Each row is a point on a tangle of strands that fork and nearly touch. The rows are in no order.
In the rows, 128 means zero.
Points whose rows are less than 202 apart are linked; no others are. Some points are linked to none.
z_593: [101 115 158 152 157 106 156 157 126 197 149  79 108  91 139 150 127 123
 187  55 127  72 160 165 141 178  97 152 120 114 111  86 108 136  89 108
 194 176 162 105 157 166 112 132 144 126 181 142 113 168 123 165 137 174
 139 102 125 143  74 120 137 150 127 127  94 114 159 148  94 133 167]
z_259: [136 126 142 168 143 138 156 157 103 134  84  93  98 119 164  75 156 141
 111 103 152 128 137  99 157 130 158 189 107 161 106  95 134 161 122 122
 148 129 157 113 101 195 149 120 123 124 167 129 105  93 112 138 113 121
 157 161 161 163 114  90 125  97 113  97 116 130 157 153 148 175 141]
z_398: [146  97  82 143  71  89 144 106 157 106  56 133  70 111  87 146  95 107
  85 175 114 152 149 126 140 145 101  87 161 126 135 118 114 175 150 108
 118  62  56 103 120 105 135 123 139 119  71 134 152 148 118 111 167  90
 126 181 135 148 140 125 157 165 142 131 130 175  57  72 166  96 189]
z_602: [119 155 158  67 136 130 163 137 118 106 123 125 155 107 140  92 158 123
 114 111 133 122  90 101  93 139 159 155  78 106 102 182 169  98 104 176
 163 131 138 140 107 161 157 178 132 129 141  64 132  61 121 116 123 122
 167 129 129 102 137  91 113 128 155  92 133 117 170  96  75 171 113]
z_340: [139 121 202  94 158 108 117 115 181 117 179 114 131 118 122 181 139  97
 164 137 142 126 135 154  49  89  81 136 118 184 181 121 140  98 161 104
 140 114 144 136 109  95 105 110 162  65 199 136 133 194 119 135 148 137
 138 114  89 118 118 188 119 109  97 125 172 123 162 178 111 112 112]
z_800: [156 140 117 119 108 135 139 139 142  88 131 149 166 172 138 137 112 128
 134 137 125 141 145 129 159 136 136  97 160 137 132 126 136 144 147 142
 116 130  84 139 134 157  75 152  78 125 130 145 132 134 140 147 114 125
  97 131 106 149 145 127 129 154 143 138 130 109 133 125 160 156 117]
z_677: [113  97 126 102  95 125 104 145 124 139 159 139 170 145  94 153 127 137
 132 138  74 143 157 157 113 144  87  77 149  80 115 115 105 139 162 135
  84 137  85 149 151  87 110 162 147 117 120 150 120 194 144 114 142 118
  99 136 165 118 132 155 153 157 141 146 104 136 100 124 160  93 116]
z_867: [148 131 145 133 170 122 110 128 135 158 142 133 126  99 163  95 138 144
 114  71 195  82  96  78 157 159 178 171  91 137 115 161 135 124  88 160
 142 136 194 142 100 196 154 117  78 158 128 129 121  64 123 163 113 148
 140 125  97 106 110 131 112 113 128 100 100 131 159 123  51 157 140]
z_729: [155 129 159 138 140  75 166 112 122 130  53  77  80 141 111 161 121 100
 129 120 155 112 118 138 103 167 104 129 135 145 144 123 113 147 118 124
 154 128 111  87 137 137 155 153  75 104 192  90 123 131  85 149 106 121
 113 152  90 124 130  89 139 104 120 129 139 135 122 114 123 159 172]
z_412: [132 143 132  92 119 111 148 112 123  71  68 113 177 136 143 162 139 157
 108 114 131 151 115 114 108 141 113  87 162 143 153 171 131 130 152 173
 135 167  61 117 130 140 132 217  59  66 173 100 138 121 113 156 134 103
 131 160 123 124 180  97 139 126 150 130 116 134 155  97 110 172 133]
z_660: [ 94 122 160 152 144 129  44 129 117 112 178 162 148 167 114 127 137 158
 114 135 128 172 138 131 132 109 141 102 131 164 125 127 102 146 215  95
  67 164 128 152 146  57 109  73 134 122 124 168  99 197 151 137 159 101
 118 106 168 149 166 207 114 115  98 157 130 138  72 195 157  68  72]
z_699: [126 135  60 162  71 120 122 123 124 125  82 143 102 127 101 128 107 128
  94 158 114 148 164 107 130 114 101  94 162 100 111 112 129 160 132  95
  91  85  83 119 138 114 131 127 143 144  52 154 123 151 146 114 140 108
 120 165 158 160 128 119 144 136 133 137 135 180  70 100 170  85 181]
z_313: [ 85 118 129 108 144 150 105 128 108 106 103 118 190 124 141 113 115 191
  97 111  92 132 132  99 127 136 119 160 110 118 141 153 105 147 183 171
 107 151 116 148 107 137 179 169 120 112 167 108 137  90 142 162 132 119
 137 158 178 137 137 154 126  90 143  83 112 152 139 162 162 137 108]
z_227: [114 142 130 164 137 151 115 176  71 185 122  96 116 120 124  76 141 105
 135 143  89 140 112 137 140 106 141 157  88 101  55  94 128 130  86  75
 145 111 154 120 133 132 176  87 200 203  70 110 113 111 152  75 111 165
 138 118 207 151 118 109 124 117 105 135 121 131 108 139 136 126 128]
z_546: [124 126 178  91 138 122 170 128 181 107 171  90 128 137 141 168 129  81
 177 118 115 116 148 164  84 112  75 137 133 149 159  95 143 126 133 128
 154 124 158 137 124 125  81 129 160  81 196 122 142 184 125 128 125 136
 147  92  95 133  93 167 159 154 123 119 150  87 182 137 132 139 107]
z_823: [110 139  93 201 130 131  76 110  94 145 111 143  90  95 133 163 174 168
  78 135 173 139 126  95 114 123 125  96 123 129 111 160 123 112 157 108
  94 189 136 124 131 108 173 161 103 132  95 124 105 136 119 124 115 126
 134 160 157 123 143 116 110  76 143 143 111 173 109 155 122 127 139]
z_532: [165  98 100 110  89 110 171 127 161  71  60 113 104 143 106 127  92 100
 104 150 106 145 142 128 160 157 126 132 139 131 146 114 143 199 142 125
 147  66  79  98 118 124 137 133 123 106 139 119 164 107 122 142 141  91
 108 163 139 158 133 108 145 163 140  99 144 140  95  92 181 135 190]
z_91: [151  87  84  83 139 145 217 100 127 107 101 124 108 121 119  65  80  96
 144 116 111 140 105 158 179 140 178 173  86  93 131 125 180 141  51 150
 164  55 136  87 129 124 121  86 194 131  82 112 152  42 105 145 139 112
 124 114 142 118  90  87 117 194 105 116 163  94 106  85 153 109 176]
z_907: [130 139 108 173 141 161 111 127 113  80  97 131 159 159 188  84 131 198
  89 132 156 136 154  84 217 118 166 164 143 190 142 126 123 173 171 141
  93 139 137 128 102 166 123 107  77 119 156 175 135  99 135 166 125 102
 133 161 150 169 146 136 106 114 116 106 124 112 140 158 185 175 102]
z_738: [117 132 104  47 110 141 196 127 105  84 100 138 178 132 128  75 132 142
 133 110 128 144 124 118 114 150 155 138 114 107 105 167 172 110  87 170
 169 110 120 130 116 141 128 190 140  90 109  87 144  67 119 124 150 128
 150 137 134 116 144  58 137 166 163  95 137 108 171  82 114 168 123]
z_887: [ 83 125 130 125 145 104 137 137 132 171 192 120 150 118 159 147 166 145
 171 119 139  67 107 140 121 126  87  78 166 155 129 121  84  96 129 144
 131 204 147 141 116 141  51 167  96  98 123 144 106 144 125 128 125 163
 141 102  77 109 120 125 141 162 118 171  84  84 173 121  61 161  76]
z_698: [163 121  69 165  95 154  84 104 149 160 153 159 103 105 111 137  89 121
 102 125 157 113 150 116 142  85 149 129 159 102 138 112 127 128 102 100
  86  72 160 128 139 152 144  70 135 165  73 185 135 153 147 141 102 135
  95 138 117 151  91 141 121 118 107 139 130 171  92 146 147  73 163]
z_298: [ 70 115 129 157 135 126  49  93 106 134 184 181 131 144 108 162 157 182
 124 136 159 138 136 128 151 127 126  59 144 158 128 111  87 126 190  72
  62 202 128 145 154  59  82 103 141 112 101 176  69 197 145 139 160 117
 124 108 144 118 169 188 102 131 112 181  83 125  98 191 118  71  79]
z_407: [ 96 132 160 148 200 136  76 147 132 155 173 121 167 127 152  98 112 174
 135 112  98  96 117 135 179 176 150 170 112 132 136 129  88 127 141 127
 129 169 170 182 120 147 136 110 109 142 186 102 132  83 138 108 104 137
 143  70 135  94 128 212 139  95 128  98 101 105 146 170  59 158  62]
z_916: [159 106 118 144 160  98 134 126 121 158 133 106  66  73  97 137  87  91
 135  96 126 107 127 148 130 130 147 172 110  70 119 106 141 146  58  78
 157  59 152  87 164 116 189  79 178 162 121 111 130 102 130 123 113 127
 117 113 126 136  78 105 148 136 122 112 150 156  69 112 146  57 201]
z_540: [ 73 100 163 153 150 153 118 170 114 192 148  94 118 131 113  94 142 125
 162  98  95  97 177 164 151 165 107 132 125 120  95  65  94 157 136  93
 141 176 151 152 166 123 107 110 172 141 165 144  88 173 140 120 139 159
 148  96 193 139  81 172 171 144  97 139  80  93 139 170 131 134 110]
z_609: [142 138 148 120 153  94 144 124 161 216 187 105  57  62 122 167 150  82
 166  99 154  70 131 133  89 149 117 142  84 109 143 137 133  86  52 111
 167 143 189 127 149 123 139 121 160 157 116 123 114 141 122  94 128 157
 165  98  86  84  95 128 128 133 143 121 128 118 165  99  69 110 174]
z_913: [151 142 153 179 114 100 110 132  78 138  64 104  91 161 106 139 126 116
 112 143 151 134 103 122 122 165 122 116 143 139 122 132 105 117 123 116
 122 153  84  86 145 122 169 131  51 159 162 102 122 113 111 120  81 146
 109 150 103 122 156  79 125  84 113 179 113 133 104 142 131 160 145]
z_527: [ 81 149  77 189  75 141 103 114 109 165 116 146  99 126 124 133 146 139
  99 148 132 146 184  98 113  91 104  89 151 100  91  86 115 148 139  81
  82 126 119 142 130 129 117 115 170 146  42 180 105 190 150 117 149 122
 152 146 186 151 114 140 136 119 121 154 103 172 109 138 161  84 165]
z_211: [180 117 109 153 137 148  55 107 156 133 174 161 137 121 135 130  90 134
 105 117 147 135 107 119 167  82 159 155 133 121 143 148 131 119 119 133
  79  91 179 130 134 146 148  67 110 175 109 167 155 114 145 154  86 148
  63 132 100 146 107 173  97 102 104 118 136 138  91 159 131 105 111]
z_226: [128 152  56  88  88 165 177 119 142  81 122 187 182 164 156 104 152 164
 115 144 137 147 148  97 181 122 166 112 152 131 122 161 180 110 111 154
 126 109 111 129 124 159  64 170 114 106  53 157 142  88 150 142 164 123
 134 135 104 141 151  68 116 187 164 123 135 100 172  89 147 146 116]
z_739: [ 78 155 109 166  74 141 106 124 117 172 148 135  78 110 113 141 168 105
 119 176 136 153 177 117  74  83  94 110 132 101  88  71 133 138 117  59
 100 123 146 146 119 119 133  83 206 147  42 158  98 209 135  75 143 132
 198 116 200 130 113 143 145 111 116 163 105 172 128 149 130  82 167]
z_470: [161 158  73  93  90 165 147 105 142  75 117 180 135 174 124 100 126  99
 141 190 113 180 129 142 160  74 167 135 139 148 129 131 181 103 110 121
 144  51 113 118 106 107  75  83 168 140  58 138 157 111 143  92 173 117
 137 139 119 134 148 113 105 138 152 131 164 119 103  75 146 120 117]
z_613: [133  76  79  89 146 121 184  89 107 116  93 135  96  85  93  79  76 128
 129 140 108 142  85 153 141 126 154 150  87  71 117 139 182 129  66 152
 151  45 127  86 125  89 176  79 193 149  72  91 148  25 101 135 121 120
 116 134 141 106  98  87 131 171 105 117 150 127  75  66 153  93 183]
z_733: [150 150 120 105 118 124 168 101 155  95  97 148  86 126 128 162 155 109
 113 134 169 150 125 124  70 100 112  88 143 170 136 164 156 108 118 123
 154 104  95 124 110 116 101 165 136  73 110 106 128 140  98 102 159 110
 152 145  81 108 140  98 124 132 157 134 160 129 139  80 105 129 132]
z_112: [151 111 106 105  89 122 193 122 200  45  94 117 125 135 145 156 107  99
 107 121 111 147 173 128 140 128 105 139 137 136 178 130 162 195 163 127
 150  75 108 130 104 136 113 153 139  61 178 149 168 142 129 165 150  82
 124 153 122 150  90 130 139 173 139  72 175 139 148 115 187 125 174]
z_425: [121 143 159 155 147 137 156 142 132 126 103 102 116 133 164 111 155 124
 126  85 169 100 134 120 127 125 123 147 135 172 116 118 133 157 131 134
 159 160 155 129 104 193 109 143  99 108 175 132 120 118 112 162 116 125
 152 128 113 145 113 123 137 125 110 104 111 112 171 135 105 191 116]
z_370: [169  98 132 163 118  89  93 132 155  90  86 122  82 143  90 167 102  97
 106 164 114 148 127 119 124 111  99 130 156 139 156  98 105 179 166  93
  88  69  93  94 149  89 153  72 107 131 143 147 151 165 133 122 103  98
  89 160 128 163 135 143 141 100  92 112 162 179  58 146 182 104 170]
z_78: [ 89 126  97 134 136 145  93 124  69  88  81 129 174 149 159  92 144 217
 107 152  77 163  89  78 136 102 150 167  96 149 116 173 122 120 181 168
 101 143 138 113 101 114 182 115 129 136 127 116 140  69 138 139 132 110
 160 173 188 149 173 118 106  74 140  98 134 142 131 150 180 138  79]
z_331: [172 106 118  72 140 141 167 126 162 111 184 156 160 145 163 120 119  85
 131 129 107 117 111 145 141 124 144 146 124 107 157 138 147 120  61 167
 136  92 118 152 126 144  76 144 139 104  99 117 176 113 145 103 114 132
 121 104  68 120 117 123 129 175 149 124 157  86 147 104 110 151  91]
z_396: [ 91 119 177  97 108 124 138 132 126 167 152 106 125 139  88 151 162 103
 183 153 117 129 155 184  80 118  69  87 138 126 125  94  92 106 141 108
 135 177 144 134 143  77  74 159 171 102 158 114 102 200 127  97 152 147
 140 102 149  98 110 143 144 146 110 154 120  92 159 150 112 130  93]
z_188: [ 90 122 165 123 137 124 136 140 113 164 169 121 136 160 115 141 144 114
 175 133 123 103 130 163 119 135  97  85 157 148 117  94  83 111 142 125
 120 177 144 139 147 120  58 152 115 119 156 142  96 173 129 118 130 155
 127  91 107 121 120 142 145 156 104 161  99  77 159 149 116 155  78]
z_929: [162 153 143  77 142 144 175 129 183 137 182 146  78  92 151 113 154  80
 138 107 179  95 102  90  80 112 143 121 102 151 145 158 186 102  62 146
 138  94 159 148 119 155 109 119 148 134  91 122 117  93 118  81 131 124
 179  90  66  76 128  91 115 168 126 126 158 109 165  45  67 120 119]
z_857: [142 100  68 134 152 106 140 122 105 170 132 132 111  75  87 100  56 123
 124 120 107 102  97 132 142 147 157 142 111  53 120 146 152 128  37 139
 119  73 123 106 155 103 190  97 179 169  72 110 146  76 127 132 113 153
  82 137 127 121 106  92 130 150 123 137 133 160  46  89 153  58 185]
z_723: [155 150  93 144 130 155  91 122 127  43 107 160 160 167 162 115 116 163
 102 154 130 165 123  94 199  84 161 144 138 172 153 146 149 141 172 147
  83 110 116 103 109 125 116  99  83 143 123 172 148 111 154 154 131 103
  94 173 126 183 163 138  83 108 104 121 160 129 112 159 198 147 123]
z_883: [162 106  72 111 110 152 197 121 136 125 126 124 142 146 128  81  78  88
 143 114  97 118 142 149 189 140 161 168 118  95 140 108 168 151  49 136
 149  72 139 126 141 151  99 104 179 139  99 149 166  96 135 145 138 124
 107 110 128 138  93  89 118 190 114 122 160  94 133 110 164 121 160]
z_643: [162 173 179 130 134 112 125 110 152 101 134 145 102 157 133 165 167  82
 150 153 181 128  81 132  91  92 129 103 124 206 134 142 136  84 119  99
 133 142 134 115 109 143  99  98  98 134 133 108 122 135 101  91 122 136
 138 118  59 119 172 107  87 100 118 160 169  99 136 125  81 170  89]
z_761: [137 112 146 113 132 128  94 148  94 160 167 119 205 145 145 115  81 151
 127 115  94 102  94 133 150 190 144 136 125  84 133 149  83 111 100 172
 116 155  91 132 148 145 151 147  53 175 145 102 149  98 143 145  78 156
  82 112  88 113 157 131 125 110 156 164  85 112 118 152 114 138 103]
z_366: [160 136 189 103 144  89 128  99 163 105 141 135 127 153 116 188 142  83
 160 158 157 140  98 155  62  99  91 117 126 192 170 143 132  93 137 103
 140 105 127 128 112  98 104 112 135  86 169 108 137 169  99 103 138 125
 120 124  65 110 150 151 101  98 121 146 187 121 130 161 102 132  96]
z_408: [175 123  80 158 119 145 157 141 111 158 112 144 104 121 115  80  65  82
 145 108 140 116 128 142 203 124 177 167 133  98 126  85 147 148  46 107
 146  47 138 102 146 150 125  65 162 175  85 160 143 106 128 146 123 135
 114 117 116 146  81  71 103 163  95 151 141 139  90 111 142  93 189]
z_641: [121 126 150 145 185 134  91 131 115 155 125 115 165 111 160  84 134 183
 103 100 133  88  96  95 174 165 179 201  95 138 125 154 100 126 114 140
 136 159 186 151  95 183 184 113  93 172 162  98 131  41 116 143 105 140
 141 112 134  99 135 164 117  76 138  85 104 128 151 149  70 169  95]
z_194: [ 94 130 114 118  90 107 104 135  91 104  75 110 142  94  99 156 138 144
 116 146  93 173 125 114  71 144  85  88 122  87 119 181 123 119 161 131
 127 158  73 127 130  74 182 184 134  97 128  87 142 140 128 109 122 121
 120 163 189 120 149 110 141  94 165 125 121 178  98 109 149 114 136]
z_266: [140 146 160  61 109 102 166 131 122  72  95 109 206 159 132 132 106 138
 131 130 109 149  97 125 109 165 139 110 159 122 144 159 121 123 128 174
 158 160  62 120 125 156 130 188  54  96 170  62 141 100 126 143 101 113
 122 130 103 119 185  93 142 127 171 136 116  97 145 103 111 177  94]
z_257: [111 139 154 117 118 124 130 122 133 147 127 118 125 113 111 166 163 116
 137 134 127 130 133 157  70 118  78  96 118 120 118 140 123  98 149 123
 145 155 130 145 131  96 126 173 155 100 145 101 123 163 122 114 132 135
 142 125 143 109 110 141 133 105 144 122 128 132 158 139 106 128 119]
z_581: [123 135  86 121 117 153 128 130  81  80  78 147 128 143 149  91 165 174
  95 150 121 166 103  98 133  85 158 159  98 137  96 160 162 112 152 147
 116 103 141 117 100 125 155 127 134 133  98 126 125  78 135 117 141 107
 161 179 173 153 159  76 108  97 128  98 155 143 143 120 171 152 122]
z_614: [107 145 129 166 113 130  93 148  68 153  86 103 145 131 124 101 118 163
 101 127 125 130 112  95 138 158 153 141 118 108  94 146 106 112 124 131
 131 168  93 103 132 137 201 137  81 175 136  94 120  81 138 142  90 154
 117 149 146 143 162  92 120  76 134 162  86 150 102 151 149 146 124]
z_732: [154  89 162 130 139 117  92 155 128 152 168 115 180 162 112 136  61 128
 146 108  96  96 131 145 156 204 130 132 148  94 145 114  76 152 130 152
  88 134 103 130 159 131 151 137  43 162 171 146 141 140 131 162  80 150
  41 110 103 119 137 162 139 139 111 148  94 121 109 158 148 110 124]
z_935: [158 158 148 114 130 112 175  93 168 136 127 154  66 129 129 157 145  78
 135 148 192 116 102 136  72 115 124 103 132 183 143 141 154 103  88 113
 139 110 129 120 115 130  92 119 129 124 101 111 119 131  88  81 135 125
 150 108  43  94 143  87 117 143 140 160 157 107 128  74  86 139 119]
z_367: [124 121 147 126 161  91 176 133 138 193 153  85  79  87 131 167 130  80
 190  55 135  74 154 168 111 174 114 158 104 102 119 108 131 129  60  94
 192 138 151  92 166 142 126 134 174 129 164 113 114 138 115 133 140 150
 156  93 103 134  82  98 137 159 148 127 139 112 134 110  96 110 191]
z_875: [113 135 133 155 137 138 138 141 140 209 155 110  45  64 131 133 171 108
 136  91 173  76 143 104 102 116 128 145  90 143 110 111 147 105 101  84
 169 150 186 141 118 159 147 116 176 162 111 126  87 133 118 102 140 144
 186 117 143 111  80 126 121 119 123  99 118 148 161 122  90 122 179]
z_971: [186 116 147 132 140  99 140  96 163 111  93 123  84 125 109 172 114  98
 104 117 154 116 115 134 103 143 109 143 128 137 158 132 136 154 123 130
 130  92 125 109 132 132 154 137  99 103 179 116 148 127 102 138 105 105
 104 150  67 125 111 130 132 105 123 109 156 150 109 132 133 121 170]
z_304: [121 140 139 147 132 151 128 140 108  96 117 118 199 181 177  72  76 180
 116 130 124 139 137  99 205 148 179 173 137 154 131 122 116 157 150 172
 119 140 127 128 119 171 132 110  61 162 171 153 143  75 133 190 104 136
 109 119 137 148 155 148 137 135 114 123 111  86 147 174 169 180  80]
z_438: [ 71  97 120  90 120 117  84 144 115 149 178 153 172 125  95 154 155 171
 131 123  91 135 147 164 105 139  95  60 149  95 116 119  84 128 212 145
  83 185 103 167 150  52  88 181 143  97 137 160 100 205 153 130 167 111
 117 116 188 111 141 178 144 167 133 145  75 128 125 144 138  84  91]
z_252: [134 175 156 104 149 126 155 136 146 152 158 136 104  78 142 115 171 108
 128 117 163  94  88  91  79 133 149 117  78 125 107 189 177  75  87 149
 154 153 163 153 120 158 136 161 134 148 111  96 103  78 117  81 131 129
 172 114 108  80 128  98 111 154 146 112 136 118 172  65  49 153 118]
z_423: [155 128  79 184 116 159 112 139  99 192 134 152  91 117 108  94  88 104
 129 122 154 115 131 110 167  99 168 147 136  87 100  91 141 121  59  91
 116  70 164 123 145 158 156  57 157 197  46 173 120 129 139 121 117 157
 114 125 126 145  91 104 108 133  96 151 127 162  90 119 126  89 176]
z_442: [198 104 149 148 135 128  89 142 137 135 177 120 153 150 136 125  54 113
 134 118 121 117 121 145 175 153 151 158 149 111 160 120 106 146 104 152
  99 100 149 127 153 154 141  84  62 172 151 161 160 127 134 167  76 160
  33 114  75 139 105 173 127 122 106 138 123 112 105 166 138 124 121]
z_268: [122 124 137 186 134 142 136 176  89 180 106 111  52  91 149  89 172 123
 134 107 170  98 132 101 152 120 159 168 104 159  85  79 128 138 109  83
 160 133 170 120 109 190 154  99 150 160 113 137  88 106 116 111 122 132
 160 144 161 150  98  86 111 113 112 110 119 141 140 139 117 147 160]
z_38: [ 66 114 120 161 136 163  89 137 138 186 176 143 122 113 116 115 149 153
 122 121 107 109 171 137 131 119 111 117 130 110  98  95 102 141 139  82
 101 174 165 182 136 113 110 104 195 152  95 150 101 162 153 100 137 146
 168 110 197 115  98 187 150 114 127 131  95 135 123 162 119 106  96]
z_847: [ 65 157 100 151 105 137 149 138 140 188 185 119 118  86 153 129 184 153
 150 131 148  89 137 122 116 106  91  74 151 142 112 136 115  67 126 137
 139 216 133 142 119 147  71 180 143 106  70 144  86 155 125 101 167 173
 171 101 102 100 134  96 152 172 145 171 105  95 184  79  46 142  94]
z_753: [ 73 122 125  81 128 138 109 141 112 115 122 116 212 112 134 128 107 199
 118 111  81 127 138 119 127 161 110 102 132 110 133 148  91 136 198 179
 119 174  85 170 125 111 135 213 103  97 173 116 121 119 147 164 134 108
 138 135 188 121 150 159 142 129 156 121  78 131 147 138 138 125  91]
z_128: [ 93 154 107 171 131 115 123 113 133 172 104 124  72  57 131 170 185 147
  98 126 173 118 136 116  82 111 108 100 113 129 115 157 121  90 135 122
 136 189 149 137 121 114 169 195 130 109 130 113 104 140 101 134 134 124
 146 149 141  98 116 117 124  88 141 122 119 163 157 131  90 122 165]
z_83: [165 121 139 152 118 118 138 105 142 175 138 108  31  98 108 148 116  59
 146 119 174  94 150 137 106 102 130 156 112 119 125  64 133 129  82  43
 160  65 169  95 143 139 156  59 175 156 110 133 118 159 109  95 113 125
 162  97 104 130  84 121 142 119 112 138 151 148 113 124 130  84 192]
z_108: [115 162 193 115 177 103 121 125 126 137 116 108 144 108 141 153 161 133
 114 116 134 109  80 133  91 145 119 132 109 137 135 175 101  94 147 159
 158 182 156 136 105 157 144 166  85 120 190  68 125 111 107 136 117 134
 151 116 101 100 144 144 117  76 139 112 120 121 179 135  58 178  98]
z_329: [ 67 143  97 157  98 157 130 136 129 194 148 125 111  92 131 117 169 138
 130 128 131 102 171 128 119 118 101  92 123 119  85 109 135 102 127 119
 141 184 132 167 125 143  98 162 182 129  81 145  86 156 141  99 162 160
 179 123 174 115 109 137 144 143 156 149  96 126 152 114  95 133 124]
z_579: [148 125 175  72 120 123 125 141 121  69 114 107 198 163 119 129  76 129
 134 136  63 153 106 137 108 161 127 135 118 108 146 146 107 132 146 182
 129 127  58 128 129 127 156 156  80 129 181  69 161 100 137 135 105 119
  85 127 120 121 166 141 133 109 152 121 135 120 115 135 150 144  95]
z_150: [140 142  49 103 100 148 138  93 109  64  83 185 106 148 108 103 128 116
 128 197 100 213  91 132 151  56 156 152 141 124 143 127 175 123 141 128
 133  30 133 108  97  67 123  38 195 150  44 132 162  83 134 113 162 100
 131 156 143 134 145 104 115 124 112 111 178 139  89  61 170 111 138]
z_952: [ 69 119 140  94 140 118  96 142 109 126 125 117 171 136 113 143 138 174
 138 112  96 138 133 160 120 155 100  75 150 131 131 121  71 139 232 168
 109 196  93 162 137  74 106 194 100  88 194 141  99 173 144 151 163  99
 115 117 185 113 153 174 143 150 133 126  70 118 147 151 117 118  81]
z_402: [156 154 173  97 140 131 123 132 135  39 119 124 192 175 149 115 103 130
 118 153 101 177  98 123 139 115 152 160 116 139 152 147 142 121 157 184
 135 105  98 124 113 135 137 130  84 125 178  91 168 101 128 146 123 125
  97 134 103 138 173 145 118 106 132 102 175 108 132 151 147 166  96]
z_544: [124 139 163 126 168 132 136 125 161 151 159 120 123 106 160 142 157 131
 125  86 152  85 116 127 117 139 121 156  99 148 130 134 126 122 128 138
 152 153 184 155 109 174 124 142 120 121 168 114 127 110 126 142 115 146
 155 122  94 128 100 161 132 112 128  96 116 117 173 134  71 164 116]
z_348: [143 107 123 124 131 101 110 129 107 175 165 131 175 123 132 142 118 133
 126 138 114  98 112 143 123 173 121  94 133  67 128 162 100  90 103 161
 108 167  79 136 155 115 132 188  82 129 109 104 138 127 112 110  90 153
  87 102  67  93 139 108 123 131 186 166 101 119 113 106 107 124 116]
z_68: [107 110 137 116  94 100 102 156 117 102 102 110 131 131  69 156 128 120
 132 146  63 175 147 131  71 146  65  81 131  85 109 128 103 166 182 114
 100 131  93 137 142  55 159 141 155 116 133 115 139 191 140 107 132 108
 105 147 206 133 135 153 152 102 124 127 132 179  73 122 170  89 136]
z_903: [117 118 144 141 103 133 109 112 148 187 153 110  49 100 102 157 158  87
 146 150 147 118 170 133  84  90  95 141 119 118 129  52 126 122 119  38
 128 119 178 113 134 119 140  73 203 150 102 149 109 205 124  90 132 144
 188  94 150 125  99 146 149  99 102 142 127 152 148 175 129  89 174]
z_388: [116 127  69  59  81 144 209 137 133  98 114 156 182 140 150  87 135 149
 127 114 126 145 163 117 137 153 140 114 156 111 114 164 173 136  96 164
 164 125  86 139 113 159  83 199 122  73  77 129 131  87 131 145 163 127
 126 128 123 129 137  60 151 206 173 113 125 111 167  66 116 162 124]
z_565: [158 122 149  86 114 116 192 114 194  71 131 117 134 141 132 165 112  88
 142 116 123 131 149 156 100 134  94 126 147 147 175 118 156 171 136 134
 165  98 113 132 108 135  92 148 131  56 188 126 168 154 114 157 133 105
 117 119  89 139  98 137 154 172 146  99 168 106 169 111 135 145 131]
z_103: [105 145 156 146 162 116 111 104 110 105  84 106 150 118 153 166 168 173
 105 120 157 127  96 124 108 116 106  98 146 168 153 162  92 121 180 159
 129 205 121 130 117 140 139 194  80  71 191 112 114 134 114 160 135 116
 145 153 141 121 155 143 119  82 124 124 103 130 159 144  97 161 118]
z_673: [161 126 142 160 135 126  82 144 150  53 122 135 135 154 129 140 104 113
 110 151 111 174 142 120 150  86 136 134 148 165 167 132 126 147 198 134
  77  96 109 115 125  90 133  70  94 125 163 174 146 163 148 145 118  93
  79 155 131 174 150 166 103 106  94 116 177 158  83 168 198 110 134]
z_443: [139 141 158 129 124 126  70 136 136  92 187 168 163 171 106 144 128 112
 141 161 107 177 137 154 108  89 128 105 140 140 139 119 130 116 182 107
  90 115 100 140 146  70  85  73 141 129 103 178 107 206 155 116 151 110
 100 108 146 144 165 186 112 120 101 166 154 139  83 173 167  67  80]
z_95: [136 123  67 120 116 151 133 113 104  71  92 171  91 128 134  94 162 141
 112 165 120 177 102  99 125  34 155 166 108 133 123 136 183 117 141 143
 102  50 156 107  93  96 139  79 177 136  76 144 134  81 136 117 144  95
 145 173 151 142 141  82 103 107 101  91 190 160 130  85 173 119 141]
z_32: [184 115 160 134 145 107 101 117 151  94 106 127 109 149  90 156  87 102
 114 145 103 150  91 139  96 126 102 146 121 116 155 133 132 144 144 136
 113  82 104 106 141  91 165  99 109 138 167  90 158 124 118 123  92 122
  77 144  93 128 131 141 134  78 123 104 164 158  69 148 144 113 140]
z_107: [158 149  70  65  93 171 173 110 151  54 135 186 175 196 144  90 155 127
 153 187 129 169 113 142 187 101 200 123 159 150 136 147 182  96  94 153
 151  89 108 109 120 134  58 118 137 124  49 123 160  79 139 102 160 115
 122 125  91 124 163  82 107 177 176 123 148  80 141  67 136 141  96]
z_284: [120  91 160 167 145 133 135 158 121 183 156  96 122 136 115 131 100 112
 185  88 119  90 173 158 162 178 107 137 149 113 117  67  94 156 109  99
 142 151 143 134 164 152 108 111 125 146 165 172 116 181 131 155 121 160
 108 100 135 150  78 154 146 156 101 155  91 106 139 171 137 119 143]
z_531: [106 131 184 158 185 154  86 158 113 132 157 107 176 173 165  65  87 158
 131 119 110 128 142 139 193 157 171 165 134 158 124 103  94 140 152 159
 117 144 157 156 140 147 134  96  80 161 191 128 130 102 127 132 106 147
 104  72 131 132 136 196 150 133 112 121  99  78 128 175 126 155  56]
z_646: [ 95 132 112 184 124 131  69 110  97 136 122 153 128 136 127 171 148 190
 101 132 153 133 137 116 142 130 111  55 145 143 115 153 100 114 190 108
  77 206 111 126 147  98 123 155  92 124 103 154 100 166 139 143 135 118
 119 148 147 131 160 163 104 104 131 165  90 141 102 161 132 106 114]

A fork is a point with three links, a tip a point with one. Leave the first point through the second and follow the links. Name the first fork or tip that comes.
z_613; z_91: z_348
z_304; z_907: z_614
z_68; z_677: z_935
z_38; z_329: z_443
z_646; z_823: z_544
z_470; z_150: z_194
